Points, in no order, along strands that fork, close into loops and pass close to each other.
Points whose rows are less than 38.8 apart are linked; no others are.
ser: [ -6 -11  -6  -6  -6  -7  -6  15   9 -10   3   3 -11   2  20   8  -2  -8
   5 -10   2   0  -2   5  -5  -7  -8  13 -15  -3  -6  -7 -14   9   0   5
   3   4  13  -6   8  -8  -7   7   4  19  -9   3   7  -8   6  -5   9  -8
  -4  -2   3  -6  10]
robu: [  0  -6 -35  -7   5  -6 -19  24  10  -7  15   8  -4  22  32  15  15  -1
   2 -11   0   8 -15  13   2 -13 -10   4   6 -21  10   7 -12  12  -4 -19
   6  -5  24 -19  16   6   2   0   2  19  13   7 -11   4   6 -15  27  -1
  12  -4  17  -3   1]
nibud: [ -1  21  36 -13   7 -13  -7 -17 -10   8  -8 -17   9   1 -17  -5   9  19
  -8 -10  10  -7 -16  -1   4   1   8   1  20   7   9   7  13  -4 -13  16
 -20  -3 -21  -1   7  19  30 -19 -15 -24  -2  -8 -11 -11   8  20 -32   9
   5   1 -10  13  -1]
nov: [-13 -12 -13 -15 -17  -9  -6  32  12 -15   7  -9 -15  13  42  25   8  -4
   2 -22  15  -6 -21  17  -8 -29 -14  21  -7   0 -15  -9 -14  20   3  -6
   0   5  12 -33  22  -8   7  -1   1  32 -23  10   1 -15   9   1  11  -9
 -12  -1   9 -13  24]
doga: [ -2 -22 -14   8  -2  21  17  13   5  -8  -3   8 -10 -14   3  -2 -15 -24
  13  16  -9   1  26  -5  -7   4  -6   5 -29   2  -8 -19  -7   7  13  -2
  15   6   9   3  -8 -22 -26  23  12  18 -12  14  19  -7  -5 -12  22 -19
 -15  -3   6 -20   6]
Naze: [ -2 -12   6   3   0   8  12   1   2  -2  -2   0 -10  -7  -8  -7 -14 -10
   5   7  -6   3  13  -1  -6   6   2   7 -16   7  -9 -14  -5   3   7   5
   8   9  -2   9  -6 -16 -11  17  10  11  -7   7  15  -5  -8  -4   2  -9
 -12  -2  -1 -11   4]
Zav: [  1  16  -1  -8   0 -13 -13  -2  -6   5   1  -6  10  11   3   3  13   7
  -8  -6   6   0 -12   5   7   1  -4  -5  18  -7  15  10   3  -5  -7  -9
  -8 -14  -2 -10  12  20  14 -12  -8 -15   7  -1 -17  -1   5   6  -6  18
  19   4  -4  13  -8]
zagus: [ 10   1 -45  13   8  -3 -17  13  12  -6  13  25   8  19  17   2  11   2
  -2  13  -8  19   0   3  14   0  -1 -15   8 -25  20  13  -3  -3   0 -22
   9  -9  30   4  -2   6 -15  13  -1  12  28  -3 -19  26   0 -29  38   7
  28  -1   8   5 -15]
Fotod: [ -3  16  30  -6   3  -9  -5 -18  -9   8  -9 -13   7  -3 -12  -3   3  12
  -6  -7   9  -6  -6  -5   1   3  10   0  11   7   4   2  10  -5  -8  15
 -15  -5 -16   3   3  14  18 -15 -12 -22  -6  -6  -6  -5   7  17 -25   6
   5   0  -9  10  -2]
kofaf: [  0  -8   2   6  -1   6   9   0   3   0  -2   5  -5  -5  -7  -7 -11  -8
   4   7  -6   4  12  -2  -4   8   5   4 -12   0  -6 -10  -4   2   6   3
   6   7   3  11  -9 -15 -11  15   9   8  -2   5  12   0 -10  -6   5  -3
  -7  -3  -1  -6  -2]
rege: [  6  21  57  -5  14  -3   8 -39 -13  12 -10 -19   6 -12 -40 -10 -11  13
  -5  -3   4 -11  -3  -4  -1   3  17  -3  15  24   0   9  17  -9  -8  38
 -13   4 -35  13 -12  12  28 -14 -13 -30  -4 -19   5  -8   1  26 -48  -2
 -11   1  -8   7   5]
Kat: [ -4 -20  10   6   5  26  25   2  -5 -10 -14  -3  -9 -14 -15 -11 -15 -15
  13  19  -8  -3  26  -5 -15  12   2   3 -28  12 -13 -19   0   1   8   3
  12  16 -11  12 -10 -25 -21  16  15  12 -15  10  23  -7  -7  -4  11 -24
 -19  -5  -4 -21   6]
Pifef: [  0   4 -11   7  -4   0  -3   0   3   2   3  12   8  -2  -2  -2   3  -1
  -3   8  -6   5   4  -5   4   8   5  -6   2 -11   6   4  -1  -3   2  -8
  -1  -5  10  10  -4  -1 -13   4   1  -5  10  -5  -6  15  -9  -9   6   7
   9  -4   0   7 -12]
Pami: [  2   4   5  11   0  11   9 -14  -5   8  -9   6   6 -10 -16  -8  -9  -3
  -2   8  -5   1  14 -14   1  10  10  -9   1  -1  -1  -2   7  -8   9   3
  -2  -2  -5  18 -13  -5  -6  -2   4 -17   4  -5   4   9 -10  -1  -5   5
  -3   0  -4   2 -10]
ripul: [ -4   3  10  -9 -11 -11  -2   0   0  -2   1  -7  -2   1   2   5   1   4
  -8  -9   2  -8 -12   4  -5  -3  -1  13  -3   8  -7  -2  -9   2  -6   6
  -7   1  -1  -3  12   3   8  -2  -3   3  -8   2   1  -4   1  10  -7   5
  -1   3  -4   7   2]
zogul: [-13 -23  10  -8 -13   0  11  13   4 -11   4 -11 -20  -9   6   1  -8 -12
   8  -6   5  -5   4   6 -14 -10 -12  21 -32  18 -23 -21 -12   9   6  13
   9  10  -9 -13   5 -18 -11  12   4  19 -31   9  19 -17   2   3 -10 -23
 -23   3   6 -15  20]
zuza: [  8  18 -11   3   9  -9 -19  -7  -6  10   3   4  14  12   2  -6  13  11
  -5   3   1  15  -5  -3  15   6   2 -22  27 -17  22  18   7 -16  -7 -12
  -4 -18   5  -1   0  24   5 -12  -7 -20  25  -6 -23   9   8  -2  -3  16
  31   3  -9  18 -15]
fuv: [  8  -5 -33  25   5  12   1   9   8  -2   1  26   8  -2   0  -7   3  -4
   7  22 -11  19  20  -9   8  16   4 -19  -1 -22  15   9   7   1  12 -20
   3   2  26  24 -21 -10 -27  18   4   6  23   0  -6  24  -8 -24  36   2
  15  -8   5   0 -13]
gol: [ -7  -8   5 -21 -13 -16  -6  19   8  -7   7 -14 -13   5  20  13   6   5
  -1 -22  12 -13 -25  13  -8 -20 -14  23  -6  11 -18  -6 -14  13  -4   5
  -4   9  -3 -22  19  -3  18  -9   2  22 -19   4   4 -21  11  12  -9  -4
 -16   2   0  -3  20]
Tegeb: [  1  25  47 -12  10 -11  -4 -27 -14  10  -8 -18  11  -3 -27  -7   6  23
 -10  -9   8  -7 -20  -3   4   1  13   1  21  11   5  10  14  -6 -16  26
 -23   0 -25   3   2  20  34 -21 -17 -28  -1 -14  -9  -9   8  25 -41   5
  -1   0 -10  15   1]
Fen: [ -4 -17   8   3   1  14  20   4   1  -7  -5  -2 -11 -12  -9  -8 -15 -14
  10  12  -7  -1  19  -3 -10   9   0   7 -24  10 -11 -20  -2   3   8   4
  11  13  -7   7  -7 -21 -16  17  13  13 -14  11  20  -8  -7  -4   6 -19
 -17  -3   0 -16   7]
tuki: [ -2   7  44  -2   2   1  10 -27 -12   7 -13 -18  -3 -11 -30  -5 -14   6
  -2  -1   7 -11   4  -5  -5   0  12   2   1  28  -7  -5  13  -5   2  29
  -5   2 -35   4  -6   5  15  -7  -7 -23 -19 -10   7  -9  -1  22 -37  -6
 -14   3  -5  -1   6]
mer: [  3   0  16   8   4  19  19 -21 -10   4 -14  -2   4 -14 -28 -11 -16  -4
  -3  11  -6  -5  19 -12  -4   8   9  -7  -3  13  -7  -8  11  -6  11  12
   0   4 -21  17 -11  -7  -1   1   6 -18  -4  -5  13   3 -12   5 -11  -2
 -14   2  -6  -7  -5]
Nugob: [ 11   7 -38  12   4  -3 -18   6   7  -2  13  21  12  20  13   3  11   2
  -6  11  -5  18  -6   0  16   0  -2 -19  14 -23  22  17  -2  -8  -2 -24
   6 -16  23   1   1  15  -9   4  -3   3  29  -7 -23  25   1 -22  28  14
  28   1   3  10 -16]
vul: [  6  -2 -41  -2   6  -6 -20  17  10  -4  14  14   0  23  25  10  15   2
   0  -4  -3  12 -13  12   6  -8  -8  -4   8 -24  15  13 -10   5  -5 -21
   8  -6  27 -13  10   9  -3   4   1  16  21   3 -15  14   5 -19  30   4
  20  -1  15   2  -6]
Bam: [ -8   3  14 -29 -14 -28  -4  14   4   4  15 -26 -11   3  15  23  12  15
  -8 -32  14 -27 -40  18  -3 -25 -11  30   9  20 -19  -3  -8  14 -16   3
  -7   3 -14 -40  25   4  36 -23 -10  17 -24   9  -4 -26  13  26 -27   4
 -14   7   2   5  19]
sos: [-10 -22   8  -2 -10   7  18  12   6 -11   0  -7 -16 -12   2   0 -11 -15
  10   3  -1  -3  12   2 -13  -4  -8  17 -34  17 -20 -22  -9   9   8   9
  11  11  -9  -8   1 -22 -15  14   8  19 -28  11  21 -14  -1  -1  -4 -27
 -22   2   6 -18  18]
miz: [ -3 -22   0  11   7  32  22   4  -7 -11 -14   6  -6 -15 -13 -12 -16 -20
  15  23 -11   0  33  -7 -13  15   3  -2 -29   6  -9 -17   1   0   8  -2
  14  14  -3  14 -11 -23 -31  20  16  11 -11  11  25  -4  -8  -8  22 -22
 -17  -7  -3 -22   1]
mefev: [  8  14 -26   4   2  -8 -17   3   0   4   9   8  11  21  13   5  14   5
  -7   1   2  12 -12   5  12  -1  -6 -14  19 -18  22  16  -2  -9  -5 -23
   1 -20  14 -10   7  21   2  -8  -4  -8  23  -5 -24  12   4  -9  13  20
  26   3   0  15 -13]
zil: [  6 -14 -25  20   5  21   8   8   3  -1  -6  19  -2  -9  -3  -9  -8 -15
  14  21  -8  13  28  -6   0  14   4 -11 -13 -15   4  -3   1   1  12 -12
  12   8  21  19 -23 -18 -30  23  11  11  10   8   7   9  -8 -18  33  -4
   0  -5   3  -9  -6]
lemu: [  8   4 -36   0   4  -7 -19  12   6  -2  14  13   5  23  20   9  14   3
  -4  -1  -4  12 -16  12   8  -7  -9  -6  11 -21  16  15  -9   0  -6 -23
   6  -9  24 -12   8  12   1   2  -2  10  22   0 -18  15   2 -17  25  11
  21   1  12   7 -10]
fev: [  9  15  25   7  17   8  11 -38 -11  16 -13  -2  11 -15 -31 -17  -8   6
   3   7  -7  -5  20 -13   3  17  15 -19  13   4   6  11  22 -14   1  16
  -5   1 -15  27 -23   4   9 -12  -4 -34  11 -11   4   7  -1   8 -21   0
   1   3  -8   6 -11]
posi: [  5  17  -8  -7   1 -15 -16   0  -4   9   7  -7   8  19  10   6  16   7
  -8  -8   6   3 -17   8  11  -3  -8  -5  25 -11  19  13   2  -9  -8 -17
  -4 -19   4 -17  12  22  19 -17  -8 -13  14   0 -23  -2   7   3  -2  22
  22   4   0  14  -8]
fava: [ 12   1 -13  26  10  26  11 -12  -6   6 -13  19  11 -13 -19 -17  -9  -5
   3  22 -13   8  25 -21   5  19   6 -28   0 -11   4   8  16 -13  10  -7
   0   4   1  33 -25  -5 -21   0   7 -19  20  -9   5  19 -10  -9  12   6
   0  -3  -6   0 -14]
zizel: [  8  16 -19  -1   2 -12 -18   1  -2   7   8   2   9  22  12   6  15   6
  -7  -3   5   8 -15   6  12  -1  -7 -11  23 -15  21  17   0 -12  -6 -22
  -1 -21  10 -13   8  22  10 -13  -6 -11  20  -3 -24   6   5  -4   6  21
  24   4  -1  15 -11]
Feze: [ 10   8  15  10  16  18  14 -33 -13  12 -17   2  10 -16 -30 -17 -13  -1
   3  10  -8  -3  25 -16   0  17  11 -21   7   4   3   6  22 -13   5  11
   0   2 -15  28 -24   1  -1  -9   2 -30  10  -8   8   6  -7   6 -12   0
  -4   3  -8   0 -11]
Bibib: [ -6 -21  -2   1  -8   8  12  14   6  -8   2   1 -15 -10   8   2 -12 -18
   9   2  -3   0  14   0  -8  -4  -9  12 -30   8 -13 -21  -9   9  10   6
  12   6   2  -5   0 -19 -18  18   7  20 -20  10  18 -11  -2  -6   6 -21
 -16   0   8 -18  13]
dimu: [ -9 -13 -10 -11 -13  -7  -6  26  10 -14   3  -4 -15   8  34  18   3  -8
   4 -17  11  -3 -13  11  -8 -21 -14  17 -12  -2 -15  -9 -15  16   3   1
   0   5  12 -21  17  -7   0   1   3  26 -19   6   5 -14   9  -1  10 -11
 -10  -1   6 -11  21]
Sodek: [ -4  -6  -4  -7  -4  -8  -5  10   7  -7   4   3  -6   2  13   6   0  -4
   1  -8  -1   0  -5   5  -5  -3  -4  12 -10  -4  -4  -5 -14   7  -3   2
   1   4  12  -2   7  -5  -4   5   2  16  -3   2   5  -4   2  -4   6  -3
  -1  -2   1   0   5]
zake: [ -9 -15 -11  -7 -12  -3  -5  21   8 -14   3   1 -15   2  30  14  -2 -12
   4 -12   7   0  -3   7  -7 -16 -12  16 -18  -1 -12 -10 -16  14   4   6
   5   4  13 -14  12  -9  -9   7   3  25 -18   6   9 -11   7  -5  11 -13
  -9   0   6 -11  17]
bal: [  0   3  27   4   3  12  18 -24 -10   5 -13  -8   1 -14 -28  -8 -17  -1
  -4   7  -2  -8  14 -12  -5   5  11  -4  -2  21  -7  -8  11  -7   9  18
  -1   3 -27  12  -9  -2   5  -2   2 -20 -11  -5  11  -1  -8  11 -22  -5
 -14   3  -6  -6   0]
tega: [ -1   8 -11   8  -1  -2  -6  -2   0   4   3  11  12   0  -2  -3   6   2
  -4   6  -4   5   4  -8   8   8   5 -13   8 -10  10   7   4  -8   1  -9
  -3 -11   6   8  -2   7 -11  -1  -2 -13  14  -7 -11  15  -6  -6   2   9
  15  -2  -2  10 -14]
Zokub: [  1  12  56  -4  10  -1  10 -34 -14   9 -13 -22  -1 -14 -37  -8 -14   9
  -1  -2   8 -13   1  -3  -4   0  15   0   7  30  -4   0  16  -6  -3  36
  -9   4 -41   6 -10   9  22 -10  -9 -26 -15 -16   8 -12   1  27 -46  -7
 -17   2  -6   1  10]
Leg: [ -6   8  16 -28 -12 -32  -6  11   1   7  19 -26  -8   7  16  25  16  18
 -10 -33  12 -23 -44  21   5 -24 -12  26  19  20 -10   1  -3  10 -18  -2
  -8  -5 -14 -43  28  10  38 -25 -19  14 -20  10  -8 -21  12  24 -28   8
  -3   9   7   6  13]
tinom: [  7  -6 -24  22   3  15   5   7   6   0  -3  20   3  -6  -3  -9  -3  -7
   9  20 -10  15  22  -7   3  14   6 -13  -6 -19   7   4   3   0  10 -14
   6   5  22  21 -22 -15 -27  18   7   7  17   2   1  16  -9 -19  29   2
   6  -7   4  -4  -9]
Kirik: [ -3  12   0  -4  -3  -9  -8  -4  -5   2  -1  -2  10   3  -1   1   7   3
  -8  -4   3  -2  -6   0   3   3   2  -4   9  -4   9   6   1  -5  -5  -4
  -9 -11  -2  -2   9  13   2  -7  -6 -14   4  -3 -11   4   1   4  -6  12
  13   1  -4  11 -10]
kipep: [  0 -21 -13  15   8  33  18   6  -5  -8 -13  13  -3 -14 -10 -14 -15 -22
  16  25 -11   4  36  -8  -8  15   2  -6 -26  -2  -5 -12   1   0   9  -7
  15  12   7  15 -16 -20 -34  26  16  12  -3  12  20   0  -8 -13  29 -16
 -12  -7   1 -20  -2]
tema: [ -3   4  37   1   0   6  14 -24 -11   6 -13 -15  -2 -13 -28  -4 -15   2
  -4   3   4 -12   7  -7  -7   0  12   2  -3  28  -9  -9  11  -4   5  24
  -4   2 -33   4  -6   1  11  -2  -3 -19 -19  -5  10  -4  -4  18 -31  -7
 -16   4  -5  -3   5]
bunu: [ 10   2   3  15  12  26  15 -24 -12   8 -17   9  10 -16 -27 -18 -14  -4
   2  16 -11   0  28 -19  -1  16   8 -23   0   0   0   4  17 -13   9   5
   2   4 -13  29 -23  -3 -12  -4   7 -25  11  -8  11   9 -11   0  -1   1
  -6   1  -7  -2 -12]
rem: [  1  14  -8   4   4  -6 -13  -5  -4   7   1   6  16   4  -2  -5  10   7
  -4   3  -1   8   2  -6  13   8   4 -19  17 -11  16  12   7 -12  -4  -9
  -3 -15   2   5   0  16  -3  -8  -5 -19  17  -6 -16  11   1  -2  -4  10
  23   1  -5  14 -15]
foz: [ -5  12  18 -23 -11 -27  -3   7   0   5   9 -25  -2   7  10  18  14  14
 -10 -24  11 -22 -35  17   4 -15 -11  21  14  18  -5   1   2   7 -14   0
 -10  -5 -12 -31  23  11  36 -20 -15   6 -17   8  -9 -16  10  23 -23  10
  -1  10   1   9  12]
vano: [ -4   8  11 -20 -11 -19  -3   6   0   2   6 -18  -1   6   8  15  12  10
 -11 -17   7 -17 -28  11  -1 -12 -10  18   8  13  -5   0  -4   5 -11   1
 -10  -1  -6 -20  22  10  27 -14  -9   6 -13   8  -7 -13   8  19 -14   8
  -1   7  -1  10   9]
tulo: [ 12  22 -16   8  14  -9 -19 -10  -4  13   6   7  15  17   7  -5  15  13
  -5   5  -1  21  -9  -3  18   8   1 -26  33 -21  27  23   7 -18  -8 -17
  -3 -20  12  -1  -3  26   7 -16  -7 -17  31  -7 -26  14  10  -5   4  19
  38   3 -10  21 -17]
kon: [  2  21  45  -6  11  -7   0 -32 -12  11  -9 -12  11  -8 -27  -8   0  19
  -6  -5   4  -6  -7  -6   2   6  16  -4  18   9   6  10  15  -9 -12  26
 -17   0 -23  13  -6  15  25 -18 -15 -31   2 -15  -4  -3   6  19 -37   2
   0   0  -8  11  -3]
neloz: [  3  -3 -15  16   0   9   4   3   6   1  -1  15   3  -5  -4  -7  -1  -5
   6  14  -8  11  15  -5   2  13   7  -8  -3 -15   4   3   2  -1   9 -10
   3   3  16  17 -16 -12 -20  14   7   3  13  -1   1  14 -12 -14  18   4
   3  -5   2   0 -10]
kib: [-11  -4  14 -30 -17 -24  -6  17   6  -2  13 -23 -14   4  17  19   8  11
  -4 -32  17 -25 -36  18  -9 -28 -12  32   1  20 -26  -9 -13  17 -11   7
  -5   9 -13 -39  21  -3  32 -19  -4  20 -27   7   1 -30  13  21 -26   1
 -25   3  -1  -1  24]
Bazuk: [  2  -5  -5  12   0  11   9  -2   1   2  -4   9   0  -7  -9  -9  -8  -7
   2  12  -7   8  15  -5  -1  10   7  -4  -6  -7  -2  -4  -1  -1   8  -4
   3   5   8  16 -14 -14 -14  13   9   1   5   1   7   8 -13  -9   9   2
  -3  -3   0  -3  -8]
pirol: [  4 -18 -21  18   6  27  12   7  -1  -3 -10  17  -3 -12  -6 -12 -13 -19
  15  22  -9   9  33  -6  -3  14   2  -9 -21 -10  -1  -8   1   1  12 -10
  15   8  16  16 -21 -18 -33  26  14  11   5  11  14   3  -6 -16  33  -9
  -5  -6   3 -14  -4]
naki: [-10 -17  24 -15 -11  -6   4   3  -1  -6   4 -18 -18  -7  -6  -2  -9   2
   2  -9   9 -11  -7   8 -15  -9  -6  23 -24  27 -25 -15 -12  10  -3  19
   4  13 -20 -11   7  -8   6   5   3   9 -27   6  16 -20   0  14 -23 -15
 -25   4   1  -6  17]
rusa: [-12  -8   6 -26 -17 -21  -6  26  11  -8  11 -19 -16   8  26  18  10   5
  -1 -30  17 -17 -31  17  -8 -29 -15  29  -1  13 -23  -8 -15  17  -5   2
  -2   9  -7 -36  23  -7  25 -15  -1  25 -25   5   2 -26  12  13 -15  -2
 -21   0   1  -6  25]
deso: [ -3   0 -10   2  -4  -4  -5   4   5  -3   5  10   3   1   4   2   4  -3
  -2   3  -6   3   0   2  -1   4   3   2  -2 -10   3   3  -8   2  -2  -5
   0   0  13   6   2  -3 -10   7   1   5   7  -2  -3  10  -5  -9   9   4
   8  -3   2   7  -8]
tul: [  9  20  32   3  16   0   7 -39 -10  16  -9  -4  14 -13 -31 -17  -2  13
   0   4  -6  -4  10 -10   6  16  16 -15  19   2  10  14  22 -13  -5  19
 -10   1 -17  24 -17   9  16 -15 -10 -35  13 -14  -1   9  -1  10 -30   2
   5   2  -6  10 -12]
babus: [ 12  14 -34  16   7  -3 -18   1   3   4  11  19  15  22  15   2  11   5
  -6  10  -4  20  -5  -6  19   4  -2 -25  21 -22  28  19   1 -14  -3 -25
   3 -23  21   2  -1  23  -6  -5  -5  -7  33 -10 -28  23   4 -18  23  17
  34   0  -5  15 -18]
pati: [-14 -12 -20 -14 -17  -9  -6  36  16 -13  12  -9 -14  18  48  31  11  -3
   2 -24  14  -5 -24  18  -6 -31 -11  21  -3  -4 -12  -9 -12  23   2 -14
   1   2  15 -35  26  -6   7  -1   1  35 -21  15  -2 -11   9  -2  17  -8
  -9  -2  13 -13  23]
Gida: [ -1   9  14   6   2   3   4 -19  -6  11  -8   0   8 -10 -15  -7  -5   3
  -3   1   0  -3  10 -13   3   9  12  -9   5   1   3   0  10  -8   2   8
  -5  -6 -10  15 -10   4   0  -9  -2 -22   2  -8  -1   5  -3   6 -14   5
   2   0  -6   5  -9]
zozu: [  6  21  38  -1  13  -3   3 -36 -10  14  -8  -7  13 -11 -30 -14  -1  16
  -3  -1  -2  -4   3  -8   6  12  17  -8  20   5   8  13  18 -11  -9  23
 -13   0 -20  19 -10  11  22 -16 -13 -34   7 -15  -3   5   1  14 -35   2
   3   0  -6  12  -9]
fip: [ 12  18 -28  15  11  -5 -18  -5   0   9   8  15  16  19  12  -2  12   8
  -6   9  -2  21  -5  -6  20   7   1 -29  28 -23  29  21   5 -18  -5 -21
   0 -24  18   2  -3  25  -3 -11  -5 -12  35  -9 -28  20   7 -13  16  18
  36   1  -9  18 -18]
bule: [ -3 -20 -10   5  -4  10  12  13   7  -7   0   5 -12 -10   8   0 -13 -21
  11   7  -6   2  19  -3  -5   1  -6   8 -25   3  -8 -18  -9   8  11   2
  13   4  10   0  -5 -19 -20  20   9  19 -13  11  16  -8  -3 -12  15 -16
 -12  -2   7 -17   8]
Guf: [  8  -4 -37  24   5   7  -5  11   9  -5   7  26  10   3   5  -4   7  -1
   6  23 -11  19  16  -6  12  13   3 -20   4 -23  19  10   5   0  10 -20
   5  -2  28  20 -15  -5 -26  18   1   7  26  -2 -12  25  -8 -27  37   4
  21  -6   6   1 -15]
kegu: [ -3  -2  -3  -2  -5  -6  -3   4   4  -3   3   5  -1   0   5   3   0  -1
  -3  -2  -4   0  -3   2  -3   1   2   8  -5  -5  -3  -1 -10   3  -4  -1
  -1   2  10   3   4  -2  -6   5   2   8   2   0   1   3  -4  -3   5   3
   2  -1   0   4  -3]
besit: [ -3   8  10 -14 -10 -14  -4   1  -2   0   1 -12   2   5   4  10   7   7
 -10 -12   6 -13 -20   7  -3  -6  -5  13   4   9  -3   1  -5   3  -9   3
 -11  -2  -4 -10  17   9  17  -9  -7   1  -8   4  -5  -7   5  15  -9   8
   1   6  -4  10   4]
zepem: [  9  -4  -9  21   5  28  14 -10  -6   1 -14  15   8 -11 -21 -19 -12  -9
   1  21 -11   9  26 -15   0  15   6 -19  -5  -9  -2   2  11  -9  10  -4
   1   7  -1  27 -22 -11 -21   8  10 -12  14  -5  11  15 -14 -10  13   5
  -6  -3  -3  -6 -12]
Nuguf: [ -9 -18  16 -11 -10  -6   4   9   2  -8   4 -12 -19  -5   1  -1  -9  -4
   5  -9   6  -6  -3   7 -12  -9  -9  20 -25  18 -21 -17 -12   9   1  15
   6  12 -11  -9   7 -10  -1   8   4  15 -24   5  16 -17   2   8 -15 -16
 -20   3   3 -10  16]
bemaz: [ -4  -6  10 -12 -10 -11  -3   5   3  -4   3  -7 -10   1   7   6  -2   2
  -5 -11   4  -7 -13   7  -7  -7  -6  17 -10  10 -13  -6 -14   6  -5  10
  -3   8  -1  -5  11  -2   6   2   2  12 -11   3   6 -11   3   9  -8  -2
  -8   2  -3   2  10]
kuva: [ -3  12  25   0   2  -3   1 -19  -8   9  -9  -5   6  -8 -14  -4  -2   7
  -4  -4   3  -5   4 -10   3   5  12  -4   8   5   4   1  10  -7  -2  14
 -10  -5 -13   9  -4   7   8 -11  -7 -23  -2  -7  -3   1   2  11 -21   5
   3   0  -8   7  -6]
defum: [ 10   9 -35   5   2  -6 -17   7   5   1  12  13   9  23  15   7  14   3
  -7   3  -3  12 -13   7  11  -4  -6 -11  15 -19  19  17  -5  -7  -5 -25
   4 -16  20  -9   6  16   0  -2  -3   1  25  -6 -22  17   2 -15  22  16
  25   2   6  12 -11]
Ponil: [  9  -2 -42  17   6   1 -14  13  12  -6  11  27  10  12  12  -1   9   1
   3  17 -10  20   8  -2  14   6   2 -18   6 -23  21  12   0  -1   5 -21
   9  -6  30  12  -7   1 -21  18  -1  11  28  -3 -16  27  -4 -30  39   3
  27  -3   9   2 -16]
letop: [-16 -20  30 -19 -13  -5   7   4  -1 -10   4 -24 -21 -10  -7  -2  -6   0
   4 -12  11 -15  -7  10 -21 -11  -8  29 -29  29 -28 -18 -14  12  -3  22
   5  16 -25 -17   8 -11   7   2   2   8 -35   6  18 -25   2  16 -27 -20
 -33   3   2 -10  22]
zup: [-11  -9 -24 -14  -7  -9 -11  34  16 -12  15  -4 -10  19  45  26  14  -2
   1 -22   9   1 -24  15  -1 -25 -13  16   3 -10  -2  -4 -12  20   0 -17
   1  -2  16 -30  26  -1  10  -3   1  28  -7  12  -5  -8   8  -6  20  -5
  -2  -4  16 -11  17]
kevu: [  4  -1   9  10   2  18  15 -17  -7   3 -12   3   3 -11 -21 -12 -13  -5
  -2  12  -7   0  16 -13  -3   9   9  -8  -3   5  -5  -7   7  -7  10   6
   0   4 -12  18 -13  -9  -6   3   8 -14   0  -2  11   6 -13   0  -4   2
 -11   0  -5  -5  -7]
Sasev: [ -6  -9   5 -17 -10 -14  -6  15   6  -8   4 -10 -13   5  17  11   3   2
  -1 -17   9 -10 -18  10  -8 -15 -12  21 -10   9 -15  -6 -15  11  -4   6
  -3  10   1 -15  17  -3  11  -4   2  20 -14   4   5 -17   8   9  -5  -5
 -12   1  -1  -1  17]
kosa: [  7  -6   1  17  10  33  17 -18 -13  -1 -18  11   8 -15 -28 -21 -15  -8
   3  23 -12   3  28 -15  -3  16   6 -18  -7   0  -6   0  13 -12   9   3
   4   9 -13  28 -21 -11 -18   6  10 -16   7  -6  18  10 -16  -4   6   0
 -12  -2  -5 -11 -11]
tasot: [ -6  -9 -29 -12   1  -7 -15  29  13 -10  14   3  -6  20  39  20  15  -2
   2 -17   4   4 -18  13   0 -19 -13   9   4 -17   5   1 -12  16  -2 -17
   3  -3  21 -25  22   2   5  -1   2  23   3  10  -7  -3   7 -11  24  -4
   5  -5  17  -8   9]

A fork is a point with three links, a tip a point with one. Leave the first point through the second and follow the links. Name the first fork or tip that comes.
kegu / deso => Nugob
zozu / tul => fava
kofaf / Naze => tinom
bule / Bibib => letop
letop / naki => doga
pati / zup => defum
Pami / kevu => rege
mefev / zizel => Kirik

A piece is all that can be reached along the links. How many separate loops has the piece of each point below (a circle has one, a figure eight two, a Y none), and how many tips (points with one link)?
zake => loops 2, tips 1
besit => loops 1, tips 0
fava => loops 0, tips 2
sos => loops 0, tips 2
